A landscape with many valleys, sampled at points; each row gives a point and its height.
A ball rolls from a point to the lowest of its 2 nearest points, and stops where none of them is lower. Distance is the straight distance between rows; heights are no part of it.
<742> height 492: [-12  -2   9  31  26  23 -35   8  -9   0  11  10 -12  28  28 -22  32   8
   2  -5   6   9  28  30   3   9 -44 -30  32 -30 -10 -21 -38  -3  10]
<828> height 392: [ 16  32 -26 -11  -9 -64 -37  -5  34 -29  22 -27  47  21  30  32 -20 -22
  18 -36  -5 -28   9  43 -12 -14  -8  16  13  29  18 -37 -49  -6 -11]
<655> height 266: [ -9   4 -11  38  41 -12  14  -6 -38 -16   5  20 -26  54  22  29  14  -7
  24 -42 -11  -7  -8  15   9   0 -14  23  12   2 -26 -33   2   2 -22]
<1042> height 188: [-60   5  25  16  45 -18 -24  -4   9   9  22   2   6 -14  18  24  17  25
 -31  -5  15   2  38  -2 -25 -26  -8 -33  10 -16  19 -42   3 -17 -10]
<1314> height 244: [ -6  10 -11   1  12 -42  34 -20  26 -16 -33   0 -14 -20 -17  31  -9   2
 -41  -7 -21  -4  -4 -18  -9 -31  40  18 -20  36  12  -9  14  -6   7]
<208> height 497: [-31  -4 -18  -1  -7  23 -12 -15  14  -6 -13 -25  -5  21   1  16 -16 -11
 -13 -26  18  25   3 -20  -3 -31  43 -24 -19  17  -7  28 -21  20  11]
<720> height 624: [  7  16  -3 -41 -35 -53  10 -15   5  -6 -11 -28  21 -22  37 -11 -42   3
  -5  -8  16  18 -10  -1 -27 -15   7 -15   9  33  30  32 -18  14   9]
<197> height 435: [-25 -10  16  13  21  21 -16   6 -26  -2  25  17  -5  -3  32   3   5   1
  -3 -19 -13  32  12   6  -3  -9 -11 -25   4 -13 -38 -22   0  -1  -6]
<638> height 784: [ -3 -14   7 -20  11 -18   8 -12  -4 -14  28  -1  20 -33 -65  40 -24   6
  -1  -5 -40  30   1 -18   3 -10 -21  -6 -44  26  21 -19  36  12  18]
<1020> height 187: [-37  -2  31 -30  -5   5  -3  -2  -3 -13  35 -33  26   6  26  10  39 -13
  16  -9  50 -29  42  -2 -13   0 -37   9  28 -20  42  -1 -12   3 -36]
<308> height 138: [ 36   8 -57  32  -9  -5   8   2 -16  -7 -25   3 -22  56  15 -32   9 -25
  35 -27  25 -19 -14  40   8   1  22  10  19  12 -36 -16 -18 -26 -12]
<161> height 233: [ 13  -7  -4  -8 -23  -6   4  -6   2  10 -34 -42 -56   0 -18 -33  -2 -13
  12 -19  29 -19  21 -47   3  18  -2  -2   7 -31  10  39 -11  27   4]
<469> height 181: [ 12   3  10 -18   7   7  11  18  22 -23  30   8 -29  -5  15 -27  25 -14
   9 -15  -1  -5  -4  17  11   7 -30   2  20  -7 -14   5 -23   6   1]
<460> height 653: [ -7  34  15   4  -2 -14 -26  12  44 -31   1  15   7   0  70  14 -10  31
   7   0 -63 -28  -2  -8 -52  -6 -25  32  22   8 -36 -37 -44  -7 -14]
<32> height 505: [ 17  28  -6 -37 -63 -19 -28   4  25  11   0 -23  -5   5  29  -9   2   2
  21   1 -22   4 -17 -17  37  10 -17  -7 -11  22  31  24 -60  29  33]
<185> height 193: [ 10 -32   9 -35 -20  34 -16 -24   7  15   6 -47  15 -22 -60 -30  24 -32
 -15   3   6  -2   3 -18  39  23  17  12 -15  15  36  49  21  24  51]
<615> height 698: [  7 -25 -21 -49 -20  13   6 -11 -15 -10   3 -10  -3 -25 -45  24  -8 -15
   9 -13  10  -8  -2 -29 -20   3  28  47 -32  30  15  36  23  23 -15]
<558> height 725: [ 16   1   2 -38   7  18  23 -13  11 -30   4  -4  16 -36 -49   0   0 -15
  -4  14 -11 -13 -10 -27 -31  21   4  26  -6  22  17  26  57  34  20]
<352> height 688: [-15  17 -18  25  12  17 -20  24  59  -7  14 -14 -12  40  24  -5  10   4
  -2 -18   9 -19  -4  16  52   8 -16 -36  10 -17   2 -12 -48 -13   8]
<1000> height 503: [ -8   0 -32 -12  -8  -7 -10 -10 -48  40 -20 -40   2  36 -41 -34  59 -28
   8  -3  66 -38  -8  25  39  33  21  13  16  13  18   2  -5 -10   5]
<220> height 451: [-14  -5  47 -17 -13   3 -14   0 -11  -8  23 -10  33   7  63  25  15   6
  24 -10 -18  23  20 -38 -15   3 -50  -9  11 -30  15   2 -11  34 -38]
<279> height 761: [ -6 -15   6 -15  -6  20 -19 -17  23  16  -2  -9  58 -48 -44 -19  -7  33
  -9  41 -17  19  25  -8 -22  12 -11 -13  -8 -18  10  13  -7  -2  24]
<550> height 194: [  7  -6 -22  39  25  -2  15  -1 -25 -24 -19  22 -38  47  14   5 -14 -10
  35 -60  -9 -24 -24  32   3 -15  29  43  11   7 -61 -17 -21 -25 -34]
<305> height 501: [ 18  -3  40  12 -30  20   2  18  16  -6  16  16   1 -35  54  30 -41   1
   3  17 -46  24   6 -11 -20 -42 -16  30   8 -34 -50  -8  -9   5   1]
<1217> height 612: [ 23  10 -14  38 -24  74 -19   3  25  52  -5   0  15 -42 -14 -55   4  23
  27  39 -15  18 -20   8  11   4  28 -20 -12  -2  -4  11  31 -13  19]
<610> height 530: [ 42  -5   6  12   9   9  13  17 -37  37   4  28  49 -44 -24 -31  20  12
  12  37   0  18  -9  33  10  14 -16 -12 -36   3   7 -23  40 -17  15]
<563> height 175: [ -5  -5 -25 -20  -8 -23   5 -14  18  -7 -22 -45 -45  40 -15  -6   0 -17
  22 -37   3 -32   7 -34   1  20  -2  18  20 -11  -7  33 -38  15 -35]
<703> height 583: [ 13  -2  18 -49 -24 -27 -13  13  26   0  10 -23  20 -21 -11 -17  12 -10
 -31  28  17 -12  -1  -6   0  50 -38   9   4  -4  17  20 -33  25  24]
<737> height 611: [ -3  17  -2 -17  13  14  11  19  23 -24  -5  54 -36   3   9   0 -17  31
   2  14 -38   3 -32  -7  -5 -30  29  -8 -17   0 -36  15  25   7  17]
<959> height 380: [ -9  11 -26  13  14 -11  17  -5 -52  54  -5   8  12  -2  -1  17  29  -5
  20   9  35   3 -16  30  10  12   4 -15 -27  -1   7   5  29  -2  -6]
<391> height 430: [-11 -13   1  23 -18  34   5  11 -37  49   5  -1   6  -6   0 -25  16  19
  21  40  42  15   6  -4  19   4 -11 -51   5 -24  13 -15  -7 -16  -7]
<965> height 448: [-12  11 -23 -31 -61 -21  -2  -8 -12  17   4  -7   9  11  30  38 -11  -1
  37 -20 -10  10  -7 -22  20 -12  -6  11 -24  15  19  24 -51  34   3]
<1317> height 488: [ -9  -7   7  39 -23  46  31  18 -38  46  16 -13 -30  11  19 -10  18   3
  43   5  34   8   2 -36  64   8 -10 -14 -12 -27  16  -1   5  -1 -12]
<1130> height 463: [-67  -7  27  21  20 -65  31 -16 -27  -3 -23 -15 -19   8  18  44 -26   0
   2 -75 -29 -17  17  -5   2 -13  -3  49   6  -8   2 -19 -30 -20 -38]
<106> height 575: [ 13  10  -2  -6   8  13   9  -1  32 -12 -18  25  -7 -17  -5 -37  -9  11
 -27  28  -2  12   5 -11 -26   2   0 -22  -2   0  10   7  13 -11  15]
<57> height 160: [ -8 -37  37  22  16  29  15  26 -35  -7  27   9 -14  20  42  69 -10  -2
   4 -20 -30   3 -15 -26  14 -20 -21  41  -7 -17 -22  -4  14   4 -49]
<1214> height 173: [ 23   5   1  -6  37  -7  -2  35  -1 -33   9  16 -14   7 -14 -25  55  -7
  23   3  29 -44   2   7 -23  46  -9  19  16  18 -16 -31  29 -14 -20]
<781> height 245: [-11  -8  15 -28   3  10  11  23  10 -20  21  -5  12 -20  17 -18  33  -4
  -6  10  29 -19  32  -2 -17  23 -25  -1  25  -8   1 -20 -32 -12 -19]
<1098> height 545: [ -5  -9 -23 -19  10  10 -34   3   7   3  10 -48 -11  37 -46 -32  42 -14
 -10  16  58 -34 -12  17  41  40   6  -4  44  10  23   2  -9 -10  23]
<1029> height 452: [ 18   4  19  40  22   0  -5 -34   2  19 -23  24  14 -76 -16 -36  30  34
 -37  35 -26 -16  14  21 -29  11  19   5  17   3   9 -16  45 -21  47]
<142> height 49: [-25 -11  29  18  31 -11 -23   4 -12  40  15  -1  24 -40   2  20  16  22
 -11  11 -12  22  57 -10 -15  -5 -17 -21 -18 -28  10 -23  31 -17  -2]
<361> height 337: [ 26  22 -18 -11 -19  35  16   5   4  13 -23  -4 -15 -27 -26 -29  17 -16
  -5  44  30 -25  12 -13 -19  35   6  15   6 -35  12  22  24  24  41]
<763> height 246: [-21  -1 -14 -17  -8  16  38  16   2 -19  30  -8 -27  12  15  -5  10  -1
  28 -30  18 -17 -19  -3  41   7 -13  10   7  25 -10   4 -44   1 -31]
<210> height 283: [ -5  -7  28 -52 -48  22 -34 -13  15  17   2 -62  38 -36 -44 -24   0 -21
 -16  27  31  -7  25 -19  -2  26   5  -2   6  -4  47  25   5  19  48]
<788> height 455: [ 16  19  18  21   6   5   2  -3  16  11  -4  34 -27 -37  29   1  -4  24
 -10  27 -35  10  11   3 -40 -22  -6   9  25 -56 -47  -3   6   1  14]
<115> height 684: [-31  12  12  -8   1 -13  12  16   8 -35   5  21   3   9   0  28 -53  18
  -8 -16 -18  25  -6 -36  10 -24  19 -32 -49  20  -8 -15  -4   1   9]
<374> height 643: [-34  -5   1  -9  29  -8  -1  -2  26 -24 -11  20  42  26 -30  11   9   3
 -62  35 -20  -2  -1  13  18   8   6 -21  -7  41  40   0  -2 -14  18]
<630> height 610: [ 17 -24  41 -36  -9  -2  -8   2  35 -16  -1 -10  38 -23 -23 -31   4 -25
 -81  37 -10 -19   5  11   9  50  -8   8   6   9  41  36  10  10  33]
<1102> height 579: [ 18 -21   6  -1   3   3 -18   8 -29  23   0   2  10  14 -27 -41  28  -1
 -36  27  24  10 -42  37  49  32 -11 -45   8   3   9  23  -3  -2  38]
<499> height 370: [  2   4  -4  21  16 -18 -26 -10  39 -13  -9   6   2 -11  14 -12   0  17
 -65  21   9  -8  21  42 -27   9 -13 -17  34  -8   1 -13 -55  -4  42]
<96> height 559: [ -9  18  37  12 -31  10  -5  40  18   2  21  15  40 -35  21  54 -63  32
   6  21 -58   9   1 -24 -17 -43   6  30 -23  -3 -45 -49 -19  -2   4]
<1266> height 331: [-21 -25   8  -3  17 -14 -34  -8  28   0  -6  -9  26   7 -16 -19   5  19
 -64  46  37 -10  30  30 -10  16 -25 -39  20 -21  37  -4 -49 -21  13]
<1225> height 422: [ 30  39  -4  43  16   8  10 -25   8  29 -27  35 -16 -49  15 -40  -3  26
 -23  36 -21  -3  -2  41 -45  -4  12 -11  19 -27 -15   1  29  -1  38]
<577> height 598: [-17   3  -6 -29   4 -43   4 -19  27 -19  -4 -31  18 -15 -21  -3 -17   3
 -42  15  18  13 -14   5  -6  -6   1 -38  10  10  30  23  -7  21  29]
<974> height 360: [-10  11  18  29  21  -5  -2  15 -56   9   9  49 -22  22  28  33  10  10
   9   0 -20  21   6   1  22 -16 -12  -6 -10  -6 -23 -45  32  -2  -8]
<1239> height 223: [ 26  -6   9  42  -3  41 -19  41 -22  26  12  12   5  -4 -15   1 -52  -2
  31   5 -15  58 -24  13  15 -40  25 -10 -19  -8 -56 -15  56 -23  -6]
<829> height 364: [ -4 -15  13 -38 -37  10 -34 -28  -5  14   1 -53  -3 -39  -7  -9  -3 -15
  -3  11  55  -9  39 -35 -22 -12  12  -7  15 -22  30  28  -7  18  14]
<12> height 290: [ 33  -3 -17   6 -22  18  16  -7  -7  15  -5   0 -39 -20 -16 -19  -2 -24
  13   2  16   8  17 -20  -1  -4   4  18  -5 -46 -23  43  14  22  11]
<454> height 633: [-29  12 -26  17  25 -35  21   4 -28  -4   7  12 -23  39 -12   1  -9   5
 -21  -6  23   9 -10  36  49  17 -17 -29   9 -10  -7  -6 -14  -4  19]
<1333> height 546: [ -7  14 -13 -50 -28 -42 -31   7  25   3  15 -30  21  28  18   4   1   6
 -17  17   7   6   9  -9  14  22 -32 -26   3  15  34   6 -63  14   7]
<930> height 306: [-21   7 -18  14  28 -26  23 -12  -5  19  -6   9 -10 -10 -19  30  15  -4
 -27 -14  18   8  14  10  -1 -18  22  -4 -22   9   8   5  22  -4   4]
<980> height 668: [ 23  19 -34  29  13   0 -35  18  24   8  -7   3 -25  49   1 -33  27  -3
  14  -4  21  -6 -26  44  38  12   3 -48  11   6 -14  -3 -19 -12  16]
<811> height 134: [  5 -32 -28   0   8 -19  34 -21   1 -15 -56   7 -18  17 -29 -22 -21  -8
 -26 -44   4  -3  14  12   2   4  36  13 -10  18  13  30 -15 -33 -18]
<1359> height 666: [-38  -4  -8   7   9   1  -7   1  13  13  17 -28 -25  10  21  -4   0  -6
  -8 -21  48  -4  -2  -3  26  -6 -14 -40  14 -14  15  25 -42   7  -3]
<762> height 547: [-24 -24   3  23 -20  31  33 -11 -37  32  -5 -34 -38  20   5  14  24  -7
  46 -27  11 -11   7 -54  51  13  -9  31 -11 -29  18  16 -17   7 -34]
<599> height 533: [ 12  -2  10  25  34  -5 -27   2 -30   9 -10  21  -1  -3   4 -42  41  25
 -26  22   9   5  25  36 -22  15 -12 -33  12  -6 -12 -34  -2 -27  18]
<1277> height 398: [ 19  27 -17  37  29 -22   0 -14  21  -3 -15  18 -30 -24  13 -22  15   7
 -53   0  -4 -14 -12  51 -17  -4   4 -11  16  -4 -12   0   2   2  54]
<697> height 345: [ 31 -18   4  26   5  -7  10 -27 -44  16 -32   9 -56  -6   7  -2  -9  -2
  14 -18  15  13   3  -2 -20 -11  16   3  16 -32 -38  31  20   2  -5]
<133> height 586: [ 42  20 -13  16 -10  50  -8   8  -4  44 -13  32  28 -26  19 -25  -8  16
  17  30 -23  18 -28   9 -28 -13  39 -17 -24  -4 -25   5  53  -3   6]
<368> height 371: [ -1 -16  21  31   7 -12  29  -3 -54   8 -20  10 -47   0  12  17 -48  13
  16 -24 -26  17 -33   0   3 -31  34  35  15 -30 -66  12  12 -22  -1]
<280> height 591: [ 21  22   9   4   2  23  15   5  44  -9 -11  34   2 -23 -20 -31 -44  18
  -1  20 -44  30 -21 -15 -14 -33  35 -32  -8 -19  -3  29  54   2  20]
<1273> height 394: [ -1   5  25  -1   0 -16  -6  30  29 -35  16   3  12  40  55  16  19   5
  26 -18 -26 -12  13 -25 -11  23 -67   0  -3 -15  26 -22 -33  24 -47]
<759> height 649: [ 42  10 -33 -13  28 -39   3 -11 -24 -13 -31  19  -5  30 -40 -27  38 -24
 -18  12   3 -11 -32  43   3  32  11  17   1  25  -4 -21  25  -9  29]
<491> height 676: [ 11  28  -2 -19 -23 -11 -25  -7  50 -10   2   2  12 -15  60 -25  -6  27
   9  15 -50 -12  -6  -4 -47   7 -22   8  31  -4 -23  22 -47  29  -7]
<1054> height 369: [-58 -10  28   2  18 -42  43 -26 -41 -10  -2 -36   3  35  31  53 -15   2
  17 -55 -14 -16  12 -22  -9   7 -39  46  27 -27  21  -6  -3  20 -48]
<214> height 279: [-63  -2   0  11  16   8 -34  -6  22  12   9   0  20  22   4   2  -2  13
 -37  16  40  -2  30  31 -14 -28   4 -63  14 -11  35  -5 -31 -20   1]
<289> height 108: [ 31 -10  -7  -7  -9  49 -11 -16 -13  12 -10 -12  27 -17 -28 -35  40 -34
  -4  18  12 -29 -12   8  29  34  36   9  -5  31  40  39  53   7  35]
<404> height 527: [-24 -20  26  21  11 -51  42 -12 -17   0  -9 -21 -25 -33  21  33 -30  -4
 -14 -36   3  -1   7 -13 -16 -26   9  27  13   2  -5  -7 -10 -15 -28]
<524> height 529: [ -1  14 -30   4  -5  56   4 -12   8  -9 -11   8  -1   9 -17  -6 -24   1
   2 -10  -7  19 -29   1  16 -27  57 -22 -26  17 -21  31   6  13  33]
<702> height 652: [ 19   9 -45  16   9 -21 -16   8  -2 -10 -19  26  -4  61 -23 -15  18 -27
 -22  -3   4  -6 -45  64  42  26  14  -4  -5  39  -7 -13  -4 -18  12]
<1083> height 699: [  3   0  -4 -32 -36  35 -17  13  39  -2  18  -6  18 -18  44   8 -13  18
  15  26 -30   7  -5 -42 -32  -4  -7   9  -2   4 -15   8 -30   9 -33]
<411> height 790: [-15  -4  20 -37   0 -37  -2  -9   7   6  18  -2  52 -43 -35  15 -10  12
 -24  29 -36  27  15  -2  -5   4 -26 -12 -22  18  32  -5   1  -8  30]
<234> height 93: [ 31   4 -39   0  -8  -7  30 -17  -4 -32 -36  20 -48  28 -13 -28  -3 -26
  -5 -13  12  -1   4  25  -2   6  23  19  19   9 -17  19  -6  -5  -5]
<1159> height 303: [  6  -9  23  58  -4  15  23  30 -36  10  -1   7 -15  12  -6  36 -76   2
  11  -6 -22  30 -29 -14  20 -50  35  16 -16 -21 -66 -14  32 -28  -5]
<895> height 521: [ -5 -15  52  10 -23 -13  -3  -3 -21  18  27 -38  32 -14  61  57 -36  -9
  21 -18  -6  32  -1 -26  -3 -37 -32   6   6 -34   4  12   9  19 -35]
<1086> height 441: [-30 -11 -11 -10 -33  10 -24 -24   1  33   2 -43  -1  -9 -10  14 -11 -24
   6 -21  29  19  37 -16   9 -30  20 -13 -19  -9  32  33 -17   6  -7]
<984> height 362: [-22  10 -24 -30 -28 -54  -7   0 -14 -21  14  -6  11  47  30  37 -14   1
  26 -43 -15  -8  -7  -6   8  -4 -32  21  -6  35  14   2 -46  23 -34]
<76> height 41: [-30   8  20 -21   4 -33  -1  -2   2 -32  23 -43  33  16  52  28  17 -17
  26 -18  20 -26  17   6 -33 -23 -20  33  40   1  17 -27 -10  -7 -62]
<1254> height 584: [ -4   8   4 -32 -22 -81  13 -26 -14   7 -23 -28  12 -36  20  35 -27   0
  -3  -7   2   0  -8 -18 -29 -31  16  36  11  20   7  -2  -8   2 -20]
<1016> height 628: [-35 -27  21  19  18   2  14 -16 -13  11   5 -40 -25  -1  24  21   2  -3
  12 -23  30   3  16  -5   6 -17 -30 -10  13 -48   6  36 -14  31 -24]
<900> height 352: [ 11  -6   1  10 -34  69 -18  12 -17  32  28   6 -14 -18  -2 -19   5   4
  40  -2  -3  41  -4 -18  32 -23  20   5 -11  -4 -20  -3   9   0   1]
<1299> height 313: [-18   4 -23  -2  -3  51   4   8 -13  11  20   6 -26  13   0 -34  28   5
  22 -15  22   7 -21 -10  27   1  20 -14   2  24  -2  -1  -9   2   4]
<242> height 759: [ 23   9   4 -38 -22   7   3 -24  19   0  14 -21  -1 -53  -4 -25 -33   2
   3  14 -10  24   1 -18 -45   0   2   7  25  -7 -11  18  12  38  27]
<376> height 655: [ 12 -36  -6 -19 -16  10   5   9  -6  10  19  17 -24  -7 -30  53 -32  -5
  40 -19  -9  -7 -11 -36  -8  -7   0  30 -37   1 -15  20  25   8 -42]
<589> height 660: [-23  12   0 -14  21  -4 -12  11  32 -49  -7  25  18  19   1  -6 -14  11
 -37  -7 -19  11   1   3  -3  -2   9 -33 -26  50  16 -28 -23 -14   8]
<426> height 491: [ 24  -4  17  38  21  11   4  -2 -10  32  -8  11  53 -67 -42 -21   3  22
  -1  37 -26  17  23  17 -21  11  12   1 -10   5   2 -25  57 -35   4]
<536> height 588: [ 55   7 -23   3 -40  33   1 -26 -25  31 -45  19  21   0 -34 -31   3 -23
  38  25 -16  11 -36   5   4 -11  35   0 -35  18  13  14  74  16   9]
<1127> height 186: [-27 -10  -8 -10  13 -56  26 -15   2 -19 -38   0 -24   6 -26  26 -36   8
 -22 -55 -27  -8  -3 -14 -16   5  35  24 -25  38   2  23 -23 -24 -21]
<778> height 377: [ 33  14 -12   8 -42  39  16  -2 -36  41 -17  -8   9 -21 -24 -29  31 -10
  16  37  46  -4  -3  -2  12  26  12  -9  -6 -11  12   5  14  -1  19]
<249> height 265: [ 23 -32  21  12 -12  64   8  33 -29  10  27  16 -26  -1  29  19  -4  -9
  23   4 -13  16  -4 -23  13 -22   4  21  -2 -27 -48   4  16 -10 -23]
<617> height 132: [ 22  15  17  52   5  23 -18  15  25  18  -2  26  22 -25 -25   7 -47  17
  16  16 -41  50  -2  11  -8 -31  15   1 -32  -4 -41 -31  28 -20  21]
<1090> height 558: [ 34  -2   3  15   7  15  -5   1   0   3 -19  34  -1  -3  -8 -59  27  15
 -32  40 -12  -1 -13  38   7  30  -2 -33   5   7   5   9   8 -18  26]
<1242> height 445: [-11  12 -30 -16 -10 -13 -17  -7 -64  66  -6 -12  24  22 -20  -8  45 -21
   0  34  50 -14 -15  44  21  32 -15 -19  -1  -7  26  -5   3   1  10]
<548> height 721: [-33   8  30   6  -5 -17  25  21 -14 -32  23  49 -27   5   1  61 -46  37
  -8 -20 -38   1 -16 -33   7 -25  -3   5 -41  26 -11 -59  11  -1 -11]
<269> height 45: [ 32   7 -24  -7  10  36 -20   1  14   0 -11   6   1   1 -13 -55  54 -22
 -28  -1  36 -35   3  23   0  45  25   8   1  30  21  14  24 -12  13]
<800> height 109: [ 12   6  -3 -14  30  -3 -13  20 -16 -15  -8   0  25   4 -25 -31  43 -29
 -16  14  60 -53  23  34 -12  45  14   9  15  12   3 -16  29 -29  10]
<681> height 199: [-15  -6  -5 -17   5   6  -4   7   4  26  21   4  19 -10 -31  31  22  -9
   3  27   8   9  36 -20  10  10 -22  -7 -34 -26  25   3  12  -2   6]
<380> height 627: [  2  18 -25  -3  18   1  16  17  15 -30 -19  51 -36  47 -13 -18  -7  16
  16 -17 -10 -18 -50  19  16 -11  40 -16 -28  31 -18  10   7  -1  -2]
<383> height 639: [ 25   1 -45   4  12   8  -4   4  33 -28 -21  18  -7  57 -28 -24  10 -22
  -8 -30   2 -28 -36  22  36   8  39  -3 -28  63   9  17   1  -6   8]
<792> height 605: [  9  -4  -6  26  -3 -22   2   2 -51  23 -12  21 -17  16 -17 -15   4   7
 -25  38  34  16 -13  30  28  16 -17 -57   8 -38   6   0 -17   0  43]
<1138> height 267: [-15 -17  30  13   5  36  14  27 -10 -48  39  27 -26  54  35  34 -15   9
  26 -43 -20 -21 -19 -17  17 -15 -37  19  -2  18  -8 -22  -9  10 -59]
<682> height 560: [ 20  -2 -22  20   6  37   2 -17 -11  19 -14 -15  13 -20 -28  -9 -16 -12
  17   9   0  27 -28 -10 -12 -13  40 -19  -9   0  -4  23  65  10  10]
<1223> height 247: [-21  11 -24  -1   8 -17   5  -4  21 -31   5  -9   3  27  13  34   4 -22
  -3 -14  24  -9  20  28  -3 -17   1  32  20  16 -17 -36 -36 -18 -25]
<1153> height 582: [  4 -17  25  20  -2   6   4 -10   0  17  11 -30 -18 -31  29  33 -24 -10
  12   0  15  22   8 -27 -22 -33  -7   0  18 -38 -23  13   9  23 -12]
<111> height 325: [  2  15 -15  28  14 -42  -2 -18  43 -44  18 -43  24  19  28  29 -26 -28
  21 -51   9 -16  30  35   1 -28  -5  -5  41 -10  -3 -36 -32 -24 -12]
<931> height 626: [  7 -16  25  -7  18 -20   4  -5  52 -23 -12  14  34 -25 -24 -15  -6  10
 -81  40 -43   5 -14  17  13  22  -9 -14  -5  21  19  18   2  -4  46]
<827> height 616: [-12  12  42   0 -28  -6  -8  15  16 -11  -3  27  21 -23  71  36 -21  53
  -7   6 -59   0  16 -34 -39 -22 -18  35  -7   8 -30 -54 -28 -15 -27]
<1109> height 163: [ 11   8   4  -9   1  -7   5   2  35 -42  14 -12   8  12  36  28  20 -15
  11 -17  -3 -17  16  -5 -43  -6 -26  46  40   4 -15 -30 -25   6 -36]
<1323> height 602: [-24 -25  -1  -8 -11   8   4  -1 -32  16  11 -12 -18  21  -5  35 -13 -10
  35 -31   3   9  29 -55  14   0 -14  14 -26 -30   7  28   4   8 -49]
<110> height 261: [-42 -11 -21  -5   5 -22  16 -20  -2 -18   1 -24 -15  54   7  40  -5 -16
  45 -42  -7 -30  -5 -13  10  18 -22  47   7  -3  15   3 -31  17 -51]
<955> height 748: [ 18  -1  12  -5  18  -5  25   2   4   2   1  19  -3 -51 -47  23  -2   0
   1  17 -12  14   0 -37 -19  -9  13  17 -24   9  -2  -2  63   2  19]
<958> height 573: [-15  -7 -13 -26  33 -28   5   3  21 -15  12 -26   1  18 -42 -20  11  -7
 -30   9  40  -8  -7  15   7  22  -4 -19  33  13  18  -2  -9 -10   4]
<553> height 728: [  1  -6   5 -29 -25  22  -5   9  19  11  29 -16  39 -47 -11  12 -34  13
  26  28 -12  29  14 -33 -25  -5  -9   8   3  -9  -3  -4   3   2  -9]
<586> height 339: [-14  -2  20  11  20 -22  29  13   9 -51  30   3   0  40  38  39  -1 -13
  14 -45  -5 -26   2 -14   8   0 -50  14  -5   7  25 -28  -2   3 -65]
<618> height 228: [ 27   5   8  -9  39 -13 -17  26  46 -41  15  30  -7  10   0 -37  37  17
  19   9 -30 -36  17   9 -20  45 -28  12  19 -16 -29 -38   7 -23 -20]
<62> height 613: [ 39  16 -15 -23  -5  19 -10  -4 -28  -6 -27  60  -8  30 -20 -22  13  10
  21  26 -36   3 -42  20  -1 -20  37   2 -26  21  -7   4  57  16   9]
<1355> height 632: [ 29 -10 -21 -25  19   7   8  -4 -30 -18 -20  43  -7  16 -41 -21  25  -6
  -6  20  -7   0  -7  -9  -7  23  22  -1 -16  26   5 -13  39   6  13]

Call two points neighbours if one is among the 2 nearest of the other. Go from one point of each pair to the other, from neighbour to neighbour, staying as low as possible. Name the highest point that can't be avoided.
<57> and <76>: <900>
<617> and <563>: <368>
<269> and <469>: <618>
<469> and <76>: <781>

For each start below, name the point where the ball stops.
<577>: <234>
<352>: <57>
<558>: <563>
<279>: <142>
<426>: <142>
